Points on a hilly landscape, in no order, each with its height.
A ball rolls from a point to whichever of its 2 nearest points has the largest drop for the distance, and stops where none of them is lower. Distance is the straight distance between rows; heights are no part of it.
K420: [ 11.7  -7.8 -24.6 -17.2  11.2  29.1  19.9   2.0  -4.0 -32.3  16.0   7.6
  33.5 -70.5 -22.2 -20.3   2.0  -7.3   7.9  -1.8  18.2  -3.6  -4.1  38.0
   4.7   3.8]  h=608
K721: [ 25.5  21.7  -6.1 -14.2  27.7  26.7  11.4  -8.7   5.8 -45.6  20.4  17.3
  10.3  28.7  -9.9  39.2   1.7  32.7 -27.2 -26.7  18.7  15.7   4.3   7.1
 -11.0  28.1]  h=687
K114: [-36.7   1.9 -18.3 -10.7   1.5  -2.9  -7.3  28.0   8.3   6.7 -19.0 -15.0
  -1.3   1.7  30.5  18.1 -31.0   5.3 -11.8   2.4   9.7 -23.4   6.0 -27.1
  -9.9  -6.5]  h=322
K523: [-19.3   8.7  -6.7 -12.8   4.9  38.5 -12.1 -16.9 -27.8   4.3  -1.7 -11.6
   7.7  15.6  -6.9  -3.6  -3.0 -12.0   0.9  14.0 -12.4 -15.7 -35.4  25.6
 -16.4 -55.4]  h=468
K972: [-20.2   0.3  12.4 -23.2 -53.5 -30.2  -4.1  -0.5 -34.4  57.0 -14.1  -0.7
 -20.0  -4.4  42.3  -1.1 -34.4 -60.6  19.9  30.2 -13.3 -13.2 -11.4  -4.4
  25.5  -8.0]  h=533
K511: [-13.7  -9.6  -5.9  19.6  28.1  15.8 -11.5  -2.0  -1.9 -35.9  26.9 -22.9
  49.8  32.7  -5.6  16.2  60.2  51.1  19.8 -18.5  13.7  -7.0   0.6  19.5
 -15.9  20.0]  h=59
K209: [ 20.0   8.7   3.7  29.2   4.5   2.6  -1.4 -24.8  17.4  38.1  -7.3   1.3
 -33.7 -30.5 -23.2 -22.9 -24.0 -47.6 -32.7   4.6 -16.7   1.4   9.4   6.5
 -19.6   4.2]  h=507
K376: [ -9.5  11.2  11.5   2.1 -19.9 -27.6 -31.5  -8.1   2.8  35.4  -6.8  11.4
 -39.8  14.8  15.2 -13.2 -46.6 -17.3 -20.8  18.1 -21.8  13.9  20.3 -29.7
  -6.8   8.8]  h=120
K699: [ 35.1  10.4  35.4   7.8 -10.7  10.6  -1.1 -49.6 -23.1 -35.6 -29.9   0.7
  -4.3  27.2  25.1   9.8   6.1  44.0  13.7 -15.8  -6.5  34.0 -10.5  -9.4
  17.4  33.9]  h=293
K494: [ 15.4  11.5 -20.4 -16.5  18.7  26.2  22.0  -0.6  10.4 -29.8   3.1  10.8
   8.6 -19.1  -9.7  14.5 -14.8   7.5 -24.3 -17.6  21.3   5.8   2.9   6.4
  -5.5  15.3]  h=703
K657: [-36.7  -7.5   1.6  10.9   7.6  -1.3  -3.2  24.2  13.4  24.5 -10.0 -22.0
  -7.5  61.3   9.6  17.9  14.7  13.5   2.0   4.1  -7.1 -24.6 -20.0 -29.6
 -18.9 -56.5]  h=251
K689: [-47.7 -14.3  -2.8   3.9  -3.0 -35.7 -28.5  79.7  13.5  65.6  19.7  -0.2
  -8.0  11.6  15.7  -7.3 -11.1 -22.9   5.8  36.4  -9.2 -50.2   1.2 -21.1
 -20.5 -41.8]  h=320
K204: [ 25.2  16.2   7.4  -6.4   8.0  14.9  -3.2 -18.9  -2.2 -24.2  30.1  27.7
  -4.8  32.7 -20.2   2.4   0.4  22.2 -17.0  -7.3   0.0  33.9   2.7   7.4
  -7.2   7.3]  h=671
K922: [-14.0 -17.3  -8.7  -8.8 -21.6  13.5   2.9  -7.1 -28.3  -8.1  -9.0 -20.8
  27.1 -37.5   7.2 -28.3   8.4  -9.5  41.2  14.1  -2.7 -13.9 -24.1  31.4
  19.1 -23.6]  h=573
K451: [-27.7   4.0 -10.7 -26.1 -25.8  -3.8 -21.1  15.6 -23.2  13.0   9.8   8.2
  -5.0  -5.0  14.8 -12.0 -34.6 -18.3   6.8  25.6  -8.0  -5.1  -8.1   6.4
   3.0 -27.7]  h=631
K736: [ -7.4  -6.3   3.4   0.5   4.0  -2.4 -50.4   2.9 -11.8 -42.4  55.9  25.5
  20.9   7.1  -1.7 -26.3  16.9  47.6  32.8  22.2  -4.8  31.4  11.6  35.4
 -11.3  10.7]  h=172
K231: [ 21.6  16.9 -30.1 -36.6  19.7  30.4  50.0  15.1   9.1 -28.9   7.2  26.3
  -1.5 -22.6 -21.6  16.8 -22.2  -8.3 -46.1 -17.9  29.5   1.1  -4.2  -0.2
   0.8  -5.2]  h=716
K213: [-33.9 -32.6 -11.4  -1.0  -4.1 -42.2  36.2  82.3  22.6  27.3   9.1  -5.7
  -1.7  20.6   4.2  12.4  47.3 -20.7  21.9   9.1  11.0 -43.9 -11.3 -27.3
  22.6 -57.5]  h=618
K275: [ 17.5  30.1   0.8 -18.4   0.6  27.6 -16.7 -42.8 -29.3  -1.8 -21.2   8.4
 -19.6   8.1  11.2   8.6 -59.8  -6.0 -27.1   7.3 -10.6   4.7  -1.2  -4.2
 -12.0  -8.9]  h=215
K422: [-23.6  -5.6 -15.3 -15.6 -21.0 -11.9 -27.1  12.1 -15.2   7.5  17.8   9.2
  11.8 -50.9  11.0 -30.9 -34.5 -24.1  16.4  26.2   2.7  -2.1  11.7  21.5
   2.2  14.5]  h=614
K424: [-37.3 -11.5  -8.9  -1.6 -11.2  -1.4  16.5  25.3   1.8   0.0 -12.8 -23.0
   5.7  42.0  19.2  15.4  24.4  12.1  22.8  -0.1   0.0 -20.1 -29.5 -21.2
  12.0 -50.2]  h=286
K606: [-12.6 -14.3  -7.0 -46.8 -44.1 -16.2  -5.6  14.8 -38.1 -27.8  18.6  15.8
  33.6 -34.9  18.8 -18.4  -6.4   1.7  50.9  20.4   7.6   6.8   0.7  26.9
  45.6   3.4]  h=395
K381: [ 39.2  18.6  15.9  -6.8 -20.5  -7.5   1.6 -31.2  -7.9  -4.7 -16.9  28.7
 -30.9 -12.0  10.5  -7.7 -50.4  -3.2 -23.3  -2.9  -7.5  32.6  15.9 -14.9
  15.3  39.6]  h=474
K272: [-36.6 -34.1  -7.6  15.4   1.1 -47.9  15.5  64.2  25.0  53.4 -16.9 -17.8
 -14.3  -4.8  15.8  19.8  36.4 -49.4  17.5  12.2   8.7 -50.7  -6.4 -27.0
  15.3 -38.0]  h=591
K925: [-17.6 -12.2  -7.5   3.7 -24.0 -30.0 -31.6   9.8  -1.4  -4.2   6.6  -0.9
  12.3 -45.5  28.5 -19.4 -15.6   2.8  25.9  12.3   1.4   9.5  29.6   6.0
  12.4  50.2]  h=600
K887: [-40.8  -4.3   2.1   0.9  -5.7 -30.2 -45.6  61.9  16.6  48.5  15.8   6.8
  -9.4  27.4  13.0  -8.5 -31.5   6.9  -5.9  32.9 -14.5 -24.5  18.4 -24.3
 -29.0 -22.5]  h=360
K929: [-20.3  -9.8 -18.6   2.0  30.6 -16.4  31.0  66.8  38.0  32.6   0.3   2.7
 -17.1  -4.5 -19.8   8.7  20.2 -36.0 -28.0  -0.5  16.2 -40.2  -5.0 -25.0
 -12.1 -42.7]  h=298
K313: [  8.5  -5.5   2.1   8.6   6.5 -12.2 -25.5   2.1   0.6 -55.5  43.8  22.5
  21.1  -2.1   3.7 -13.3  34.4  54.7  31.5   6.2   7.3  35.1  24.0  25.9
   1.2  37.0]  h=138
K742: [ 12.9   3.5 -17.4 -32.6 -11.9   1.2  17.3   4.2  -9.3 -49.4 -19.2  10.9
  16.2 -45.6  26.3  16.8 -27.7  15.8  12.9 -11.5  27.9   5.3   8.0   6.9
  32.8  38.4]  h=349
K45: [ -7.2  27.9 -10.5 -21.0  24.0  31.3   3.5  -2.3  -5.7  -9.8  -4.7  -0.8
  -6.2  57.1   5.3  40.7 -25.1  16.3 -46.2 -13.4  10.0  -9.7  -7.8 -21.3
 -25.8 -22.5]  h=279
K21: [ 17.2   8.8  -1.6  25.8  47.3  28.8 -17.8 -25.0  15.1   7.0  32.2 -11.6
  19.2   1.5 -37.8  19.6  18.2  -4.4 -42.0 -23.7  -1.1  -9.5  17.1  23.4
 -44.9  49.0]  h=345
K502: [-23.1  -5.1  -4.4  -1.5   3.1 -14.6 -60.5  26.8   2.4 -18.8  56.5  28.1
  14.1  -7.3   0.4 -33.2  -9.7  31.9  15.4  27.8  -3.3  18.8  26.4  23.9
 -21.3  11.9]  h=208
K634: [ 13.6 -17.0  15.7  36.3   5.7 -12.9  17.7  -9.1  21.4  13.9  22.6  -5.8
  -1.0  27.2 -42.3 -19.7  64.4  -2.5  10.2  -4.6 -12.3  17.9   0.3  -0.1
  -1.5 -18.1]  h=435
K31: [-16.1  10.5 -18.5 -10.0   8.7  22.4   9.8 -11.6  -5.2   8.2 -44.7 -23.1
  -7.3 -20.7  26.7  17.1 -34.3 -19.3 -22.1  -5.5   7.1 -29.1 -11.5 -16.6
  -8.4  -9.1]  h=290
K184: [ -8.7  -8.2  13.1  12.2 -15.5 -13.4   0.2   4.7   5.9   1.8  21.8   5.6
  -5.1  47.8 -17.8 -18.0  38.4  14.5  15.3   5.3 -14.1  20.4 -10.6 -10.6
   6.3 -34.1]  h=457
K951: [  4.5   6.0  15.1   4.6  -0.6  18.9  13.3 -19.5 -10.3   2.4  20.3   3.9
  -3.6  62.7 -28.2  -4.3  30.2   1.8  -3.5  -3.2 -14.3  12.3 -30.3   5.1
  -5.8 -42.7]  h=479
K133: [ 23.8   6.3  14.1 -26.1 -12.5  -7.8 -33.2 -20.2 -28.5 -61.2  10.4  35.6
   4.0 -23.1  29.2  -8.8  -8.5  45.8  38.8  10.6   0.3  39.3  10.3  28.1
  24.0  41.0]  h=430
K661: [-10.0  -5.5  11.8   6.8 -29.9  -4.4 -12.7 -29.6 -24.5  18.5 -37.5 -19.2
  -6.5 -19.7  32.5 -15.3 -25.2 -16.2  23.3   8.0 -17.3  -5.9  -9.5  -3.8
  15.4   6.6]  h=557
K263: [ -5.7  15.2   0.8 -19.7   7.5  38.9   7.1 -14.2 -23.3  -4.7   8.9  -3.6
   4.6  52.6 -14.7  12.8   7.2   0.1 -11.7  -2.8  -6.0  -4.8 -36.4  11.3
 -14.7 -57.5]  h=489
K913: [-15.3 -10.2 -14.2  -4.8  -3.7  11.4  35.0   8.7   1.8 -24.0 -19.3 -19.6
  17.1  10.3   8.1  10.5  28.2  12.6  20.7 -14.2  15.0 -15.6 -23.1  -8.4
  17.8 -24.6]  h=315
K632: [-16.6   2.2  -4.3   9.0  33.8   5.9 -61.7  23.2   9.5  -9.4  56.1  17.5
  22.1   6.9 -11.3 -16.8  -6.8  33.6  -8.4  17.6   3.8   4.7  26.3  27.5
 -52.0  15.1]  h=242
K948: [-30.3  -5.3  -3.2  15.8  -0.4  12.9 -32.3  -2.5  -7.0  28.6  20.5 -10.5
  -3.4  12.6  -8.3 -27.6   3.6 -14.6   7.4  26.2 -19.7  -8.4 -17.5  18.0
 -26.9 -44.6]  h=440
K971: [ -7.9  16.7  10.7   3.0 -19.4  -6.7 -19.2 -21.9 -11.9  45.5 -12.2   6.0
 -49.2  24.8   8.4 -11.7 -42.7 -35.3 -20.3  21.5 -30.5   6.2  -6.5 -19.1
  -3.6 -32.2]  h=154
K7: [ 22.3   2.5   5.7 -30.7  -3.2  28.4 -17.4 -37.9 -35.6 -49.3 -23.0   2.4
  28.4 -52.5  20.2   2.6 -25.7  32.8  31.5   2.6   6.8   5.4  -7.0  40.3
  18.9  23.8]  h=469
K278: [  2.4 -10.3 -19.1   3.6  15.5 -25.5  49.6  44.1  46.6 -10.3 -15.7 -10.7
   6.8  -3.6 -14.6  26.1  34.6  17.3 -10.5 -34.2  28.7  -3.5  20.3 -34.8
  15.9   7.5]  h=240
K932: [-31.7 -13.1   4.8  10.3  -3.0 -41.6  -6.6  70.8  20.9  61.9  10.1   6.1
 -32.0  37.5  -1.7   3.1  10.3 -34.9   1.3  25.1 -13.9 -35.4 -10.6 -24.6
  -5.6 -66.0]  h=267
K182: [-19.0 -13.7  10.2  32.2  13.6   7.5 -11.6 -17.2   5.6  -1.7   4.9 -37.5
  27.1  41.2  -7.8   7.7  55.4  29.1  19.2 -12.8  -7.3  -5.1  -6.5   2.2
 -17.5   0.5]  h=13
K764: [-19.2  -5.5  10.4  13.6   2.0 -30.6   6.0  38.8  28.3  36.4  -1.7  -1.5
 -26.1  58.7 -14.7   8.5  21.9  -3.2  -2.6   4.2 -10.9  -9.4  -6.8 -36.7
  -2.7 -54.0]  h=210
K138: [ 44.5  -4.8  13.1  28.9  -3.7  10.6  46.9 -34.1   7.3   1.1 -32.4 -13.3
  -7.9 -26.8 -14.3  -5.5   6.6  -7.2  -2.3 -27.7   3.6   7.2  -2.3  -1.9
  19.4  25.4]  h=173
K535: [ 21.5   6.1   8.3  20.3  25.9  47.0  12.7 -50.0 -12.5  -8.8  -8.2 -34.0
  27.8  18.8 -14.5  30.8  25.1   3.8 -15.2 -39.8  -2.4 -21.8 -19.8  20.3
 -15.1  36.2]  h=394
K985: [ -4.8  16.5 -13.2 -15.4  33.7  23.7  37.9  22.5  19.9 -14.5   4.5  -1.2
   5.6  53.4 -14.2  44.2  10.5  19.0 -43.5 -30.0  25.2 -13.9  -7.5 -24.7
 -15.7 -20.5]  h=235
K785: [-28.0  -3.9  14.5  26.1  -3.1 -33.5 -57.0  13.2  16.4  54.2   4.1  -3.3
 -26.8  18.6   1.6 -17.8 -21.1  -6.2  -9.9  27.7 -29.4   2.5  22.1 -24.6
 -32.8  -5.9]  h=393
K994: [  2.9 -10.0  31.7  37.1 -15.8  -1.5 -16.9 -48.9  -5.4   8.7 -29.2 -28.4
  -1.6  11.0  13.4 -17.9  26.4  17.4  22.7  -3.4 -21.5  15.9  -8.7 -11.2
  -0.1  17.7]  h=574
K358: [ -3.0   0.7 -21.5 -15.3   4.0  14.4 -12.4   5.2  -4.6 -11.3  23.1  12.6
  11.8 -51.8 -11.4 -27.3 -24.0 -16.0  -4.4  14.3   5.4  -0.8   6.0  29.0
 -10.6   3.1]  h=629
K22: [ 42.5   0.2   8.2  30.5  14.6  23.6  54.8 -34.0  12.7   6.1 -15.4 -17.2
  -0.6  -4.8 -31.1   6.6  34.0 -13.0 -14.7 -34.5   3.1  -1.7 -14.8   8.6
   0.9  10.8]  h=144
K995: [-16.1   2.7 -12.5   1.7  12.8  -6.9  25.8  38.1  20.4  38.2  -9.6  -0.2
 -35.4  -1.3  -4.6   5.9  -1.0 -52.1 -30.8   9.0   1.9 -34.7 -14.0 -15.0
  -6.1 -46.7]  h=249
K944: [-17.3  22.1 -18.3 -29.6   4.5   9.8   9.9  20.0   3.7  -5.7 -11.1   7.3
 -15.6  30.1  17.4  30.8 -45.3   5.2 -35.5  -3.8  10.1 -11.4  -1.0 -34.1
  -7.5 -24.2]  h=310
K651: [-22.8 -18.6   8.0  -8.3 -47.0 -39.6   4.1  21.3 -11.0  19.8  19.6   5.6
  -1.0  12.1  12.5 -21.2  18.8 -15.0  41.9  20.2  -8.0   6.7  -2.8  -8.7
  36.3 -16.4]  h=501
K171: [-20.4 -24.2 -21.5  18.4  45.9  -7.9  15.2  60.1  43.7   9.0  19.3 -15.1
  30.1 -23.7 -32.4  -3.8  44.6   5.1  -8.2  -6.6  23.8 -27.4  17.0  -8.9
 -29.1  -9.7]  h=380
K692: [ -3.3   1.4 -16.1  -2.6   4.4   7.5  42.4   2.2   5.4  18.3 -55.2 -24.5
 -20.9 -34.0  22.0  16.7 -16.2 -44.8 -19.7 -13.0  11.8 -36.3 -18.1 -19.0
  12.5  -3.9]  h=260
K557: [-21.8 -37.8  -0.3  18.0  -9.9 -76.7  21.7  50.7  30.0  52.6  -7.9 -18.8
  -4.3 -20.9   0.7   8.7  47.4 -46.4  31.5   8.1   6.1 -24.5  18.1 -24.4
  30.1  -6.0]  h=567
K946: [-34.7 -12.7   9.8  30.0  -0.9 -19.4 -53.5  15.1  11.9  39.9  25.4  -6.5
  -6.3  26.2  -8.3 -32.5   9.7   2.1  10.9  29.3 -26.7   3.1   6.1  -3.0
 -30.9 -25.7]  h=415
K206: [-20.5 -14.8 -25.2 -10.0  -3.1 -10.2  50.6  42.1  20.7 -27.5 -19.3 -18.4
  19.5  -0.8  15.8  22.7  28.0  19.3  13.8 -20.8  31.4 -19.4  -0.7 -29.0
  26.6  -4.9]  h=281
K365: [ 21.3   8.1   4.1  24.4  38.5  37.4 -14.1 -41.0  -1.1 -19.2  13.3 -26.7
  34.1   1.5 -10.9  38.4  24.8  16.3 -19.9 -38.9   1.8 -14.0   4.0  28.1
 -27.9  73.0]  h=372
K963: [ -2.3  11.4  -4.9 -13.4   0.5   2.3  -9.6  10.1   3.0 -13.5  23.4  25.2
  -7.8  29.9  -9.5   0.7 -16.5  19.0 -14.8   2.2   2.2  21.5   5.6  -5.1
  -7.3 -11.7]  h=659
K315: [ -3.9  -0.9  14.5  14.0 -18.0   8.4 -14.0 -46.9 -18.3   4.1 -46.6 -31.4
  -3.1   9.1  30.2  -0.7 -10.4  11.4  19.5   0.6 -14.7   2.3 -17.1  -8.3
   6.3   6.5]  h=566
K568: [ -4.2  -5.0   6.5 -33.8 -36.6 -17.5 -19.7   2.6 -32.7 -42.3   8.7  22.4
  15.6 -13.4  27.0 -13.1 -10.4  26.4  46.9  16.4   1.4  24.5   2.4  15.5
  39.2  18.0]  h=413
K426: [  2.8   0.2 -14.4 -47.5 -30.3  -4.1  13.7  10.4 -24.5 -25.7  -3.6  13.5
  24.5 -60.4  19.5  -4.1 -32.8 -12.7  21.9   3.5  21.2  -1.7   2.7  18.4
  38.6  23.0]  h=370
K515: [ -2.6  -7.2  20.3 -12.9 -49.2  -9.0  -1.5 -18.5 -46.5  32.7 -27.1  -7.6
  -8.2 -26.0  26.2 -27.1 -22.8 -41.5  33.7  24.3 -17.2  -8.0 -25.6  12.9
  35.3 -13.7]  h=546
K286: [  6.2   9.3  -6.7  33.0  35.4  10.1 -23.2 -14.7  27.0  34.1   8.0  -9.1
  -9.8 -26.1 -28.2  -9.3 -13.0 -26.4 -45.2  -0.3  -7.1  -3.1  25.7   6.3
 -47.7  17.5]  h=527
K259: [ 22.6  16.1 -18.3 -13.4  15.4  11.2  49.9  18.6  24.2   4.2  13.7  25.6
 -23.9  -0.9 -37.4  -2.0  -4.2 -30.5 -45.5 -12.0  11.6   2.0  -3.1  -5.2
  -2.7 -26.1]  h=717
K280: [ 22.5  22.8  10.6 -31.4  -7.4   4.7 -34.6 -29.2 -25.8 -42.5  -3.1  33.1
 -13.7  -4.3  32.3   6.6 -46.4  33.3   5.8  11.1  -5.8  32.6  10.5   9.4
  11.7  29.8]  h=447
K459: [ 37.7  28.6   8.2 -28.7  -9.5  -3.6  -5.9 -18.3  -8.4 -35.9   3.5  47.1
 -27.6  -4.3  13.0   8.9 -51.9  16.2 -19.8  -0.7  -0.4  39.4  23.0  -5.3
  16.7  37.3]  h=461
K75: [-10.5 -16.6  -8.3  23.8  21.8  -7.0  15.4  26.1  31.0   6.0  29.9  -9.4
  15.5   8.8 -36.4 -13.9  51.3   5.0   4.9  -4.7   5.9  -5.8   6.5   1.0
 -13.6 -21.4]  h=412
K854: [-10.0 -14.5   9.5  31.7 -16.3 -22.4 -36.9 -21.7   4.0  -3.4 -23.1 -19.4
   4.2 -33.7  30.6 -18.3   3.8  19.2  27.4   3.2  -9.4  16.0  25.3  -2.7
   3.1  55.4]  h=590
K130: [ 30.8   7.9   8.7  -7.9   8.1  49.0  10.3 -48.0 -31.6 -19.3 -25.0 -12.7
  22.8 -20.1  -8.2   5.0 -10.0   4.5   3.0 -11.4   2.6  -5.3 -24.1  32.8
  -2.5   1.1]  h=437
K950: [ 22.9   9.1  -2.8 -15.0   1.3  34.6  -5.7 -39.2 -25.4 -19.6 -24.7  -1.5
  11.4 -46.2   6.7  -4.8 -39.0  -1.1   0.1   0.4   2.6  -2.2  -8.2  27.2
   1.2   8.5]  h=455
K404: [ 44.6  34.3  17.3 -15.1  17.8  42.8 -19.2 -65.9 -35.1 -23.8 -12.4  12.2
  -6.6   9.7   5.0  26.5 -44.4  14.9 -28.4  -9.3  -6.4  10.9   0.0  15.8
 -17.8  26.6]  h=248
K452: [ 12.6  -0.4  -0.7 -28.5 -24.1   2.9  27.8  -9.3 -19.7 -57.4 -33.7  -0.1
  15.5  -8.3  34.4  21.2  -8.8  35.6  29.4 -16.6  18.0  11.7  -7.7  -3.3
  47.6  20.9]  h=327
K307: [  4.1  -9.6  23.8  42.3  -6.8 -15.6 -39.0 -38.8   6.3  -3.8 -24.1 -24.4
   2.0  -0.9  21.9 -11.0  27.8  33.5  22.4  -1.8 -16.0  28.0  16.2  -9.2
  -5.6  51.2]  h=582
K758: [ -1.4  -8.9  -7.2  20.2  25.7   0.0 -11.9   7.3  15.1 -46.1  25.6  -1.3
  33.9   3.8  -0.5   9.7  44.8  52.6  17.5 -12.9  18.1  13.4  26.0  17.7
 -11.6  39.7]  h=100
K548: [ 25.7  10.9  10.0  28.0  14.1 -10.7   0.3 -18.6  36.4  16.2  -9.1   3.5
 -20.1  -2.3 -24.3   9.6   0.2   0.1 -35.7 -18.8  -5.5  27.7  32.8 -18.5
 -17.7  40.4]  h=505
K705: [ 27.7   1.0   4.2 -10.0  10.5  16.6 -28.9 -31.4 -23.2 -61.4  17.3  18.0
  25.9 -44.3  10.1  -6.5   2.5  40.5  36.1   5.7   4.3  21.3   7.7  51.3
   5.3  43.5]  h=449
K205: [ 12.9  -0.2   4.5   8.7 -19.8 -23.0  32.1 -12.4  10.6  35.4 -48.9 -12.4
 -29.8 -31.6  18.3   2.3 -24.7 -43.5  -7.0 -12.1  -0.5 -11.0   1.0 -22.6
  26.7  20.1]  h=228
K561: [ 21.7   8.8   0.4  -8.8  23.6  63.0  18.6 -44.7 -31.0 -27.2 -11.9 -26.4
  37.0   0.1 -11.1  25.0  15.1   5.5  -5.0 -29.2  11.0 -21.1 -32.1  36.2
  -4.9   6.6]  h=417
K174: [ 18.5  -6.0   6.9  26.6  -0.1 -36.1  -6.4   4.0  38.9   8.7  -9.8   1.0
 -10.3 -25.9 -13.8  -4.9   9.4   9.4 -10.5 -11.6  -3.0  31.1  43.6 -17.2
   2.4  52.9]  h=519
K140: [  5.7   5.0 -11.4  -1.7  30.7  -1.6  50.0  27.5  42.1  -1.8 -12.2  -4.0
  -5.6  36.3 -24.9  40.8  29.3  10.8 -37.0 -39.3  23.2  -7.4   4.3 -36.6
  -5.3 -10.9]  h=192
K509: [-17.5   2.3 -11.8   7.2  37.5  27.5 -40.8   5.5   4.4  -9.7  40.2  -2.6
  30.4   2.8 -12.7  -0.7   4.0  19.3 -14.4   2.6   8.1  -8.6   7.8  26.2
 -47.9  11.0]  h=273
K208: [ 30.7   2.4   0.7   2.3 -14.3   0.3  39.9 -20.2   4.0   1.0 -39.6  -3.4
 -12.3 -46.3   9.3  -2.4 -30.8 -16.3  -7.4 -20.3   8.0   1.7   3.6  -7.0
  26.5  33.3]  h=201
K398: [-18.5  13.5  -2.7   4.1   4.5   2.7  -0.9   9.2   2.5  40.7 -15.4  -2.7
 -41.8  33.1   5.0   7.3 -24.7 -35.9 -28.9  15.5 -15.0 -22.5 -14.1 -21.4
 -18.0 -54.0]  h=198
K432: [ 18.8 -16.5  12.7  24.5 -13.7 -52.6  13.0  10.0  36.2  24.5  -9.1  -1.7
 -14.6 -19.2 -21.3 -13.9  29.7  -8.4   8.0  -7.5  -7.4  27.4  31.3 -24.9
  22.7  28.8]  h=532
K448: [ 12.6   0.6  13.2 -11.4 -16.3  12.5  -1.1 -31.3 -24.9 -53.9 -31.9  -4.2
  14.0   8.5  38.4  16.3   2.3  50.8  35.5 -12.2   6.0  20.5  -9.8   0.6
  27.1  27.9]  h=311
K372: [ 35.3  13.4   6.8  12.8  -3.4  -4.6   3.9 -24.5  14.8  13.7  -3.6  17.9
 -32.5 -21.6 -19.3 -12.8 -33.1 -18.4 -34.4  -6.9  -8.0  25.5  19.1  -7.7
  -6.2  30.8]  h=490
K910: [-20.4 -15.5 -18.8   5.1  49.1  -9.0  29.2  78.9  48.5  22.0   3.7  -6.0
   8.1  -2.4 -29.6  13.0  38.8  -3.4 -23.8  -9.0  25.0 -39.7   4.6 -27.3
 -28.2 -30.0]  h=343
K549: [ -3.4 -28.0  -0.2  19.7  -1.7 -60.6  30.8  41.0  41.5  27.4  -4.6  -9.2
  -4.7 -10.3 -22.6   0.2  48.2 -21.7  15.5  -5.0   2.4  -1.7  22.7 -26.8
  23.9  -5.4]  h=549
K409: [-19.0  -6.3  14.4 -15.3 -51.8 -50.2  -2.3  15.2 -13.5  41.3   7.9  13.3
 -15.8   8.3  21.9 -14.2 -10.5 -36.1  21.7  21.4 -10.3   7.4   4.2 -16.4
  30.2   1.9]  h=517
K110: [-16.0 -21.0   1.9  -6.6 -42.5 -11.2   5.2   0.0 -38.9  26.6  -9.6 -16.9
   8.7 -37.4  17.9 -32.2   5.1 -48.4  50.0  28.6  -7.9 -21.2 -23.3  28.5
  33.7 -23.2]  h=558
K979: [-11.5   7.4   1.6 -27.3 -28.3  -8.4 -13.1  12.5 -17.4  -5.9  16.0  25.1
 -10.4  17.9   6.6 -11.1 -25.1   4.9   6.4  16.6  -9.4  18.5  -2.3  -2.4
  14.0 -18.1]  h=645
K974: [ 22.8  24.0  13.6  -8.2 -16.2  19.4  -3.9 -40.4 -26.0  18.0 -19.8  12.3
 -38.4  21.4  -1.1  -9.2 -43.1 -24.8 -26.0  10.2 -24.6  13.5 -12.0  -8.3
  -2.1 -25.5]  h=187
K62: [ 40.5  18.4  16.4   3.8   6.6  30.0   4.7 -39.1  -9.1  -1.2  25.4  24.6
 -12.1  23.9 -40.7 -10.8  -0.3  -7.7 -26.0  -8.1 -14.0  28.0  -9.1  17.3
 -15.9  -1.0]  h=685
K219: [ 26.4  13.0  -3.5   2.8   5.9  10.9  25.5  -0.5  16.3   8.9  29.5  29.4
 -19.0   2.7 -47.0 -17.9   1.3 -27.0 -31.6  -0.9  -2.9  17.1  -2.8  13.3
  -8.4 -19.7]  h=702
K103: [ 54.4  26.4  34.6  -2.1   4.5  26.7 -10.8 -66.5 -31.2 -31.5 -17.5  13.9
 -14.0  28.4  16.4  24.0 -20.7  34.4 -16.1 -18.2  -8.0  31.1  -5.9  -0.4
   0.2  44.7]  h=272
K113: [  0.2 -19.4 -20.7 -11.8  -0.5  28.5  19.9  -5.1 -22.7 -27.8  -1.9 -15.3
  43.1 -57.3  -7.5 -23.3  19.0  -3.6  33.0   4.4  13.5 -16.1 -17.4  43.5
  13.9 -15.2]  h=589
K585: [-14.7 -26.5  13.2  18.0 -28.7 -48.1  17.6  24.8   9.1  20.3  22.0   1.9
 -13.7  38.7 -13.5 -22.5  53.7  -5.8  36.0  15.6 -17.8   7.4  -8.2 -23.0
  31.5 -45.0]  h=480
K143: [  5.6  11.8 -15.9  -0.4  51.3  46.8 -12.2  -6.5  -0.8 -15.7  50.6   1.2
  32.3  -3.3 -36.0  14.1   9.6  -1.9 -36.0 -15.3  10.4 -16.2   0.1  34.7
 -45.9  20.5]  h=312

Where does a ball stop that starts at each point below?
K372 -> K376
K451 -> K515
K705 -> K376
K114 -> K22
K231 -> K515
K272 -> K376
K143 -> K182
K259 -> K515
K950 -> K182
K358 -> K515
K171 -> K376

Call two points neighbours if one is among the 2 nearest of the other. Go from one point of each pair to the other, from neighbour to neighbour, staying as low as possible. Name the highest point that can't be avoided.
K182 and K376 -> K535
K764 and K140 -> K913
K140 and K376 -> K785
K22 and K140 -> K114

For each start below, name every point that the ball comes to, in order.
K209 -> K372 K381 K459 K280 K133 K568 K606 K426 K742 K452 K448 K699 K103 K404 K275 K974 K971 K376
K7 -> K705 K133 K568 K606 K426 K742 K452 K448 K699 K103 K404 K275 K974 K971 K376
K75 -> K171 K910 K929 K995 K398 K971 K376
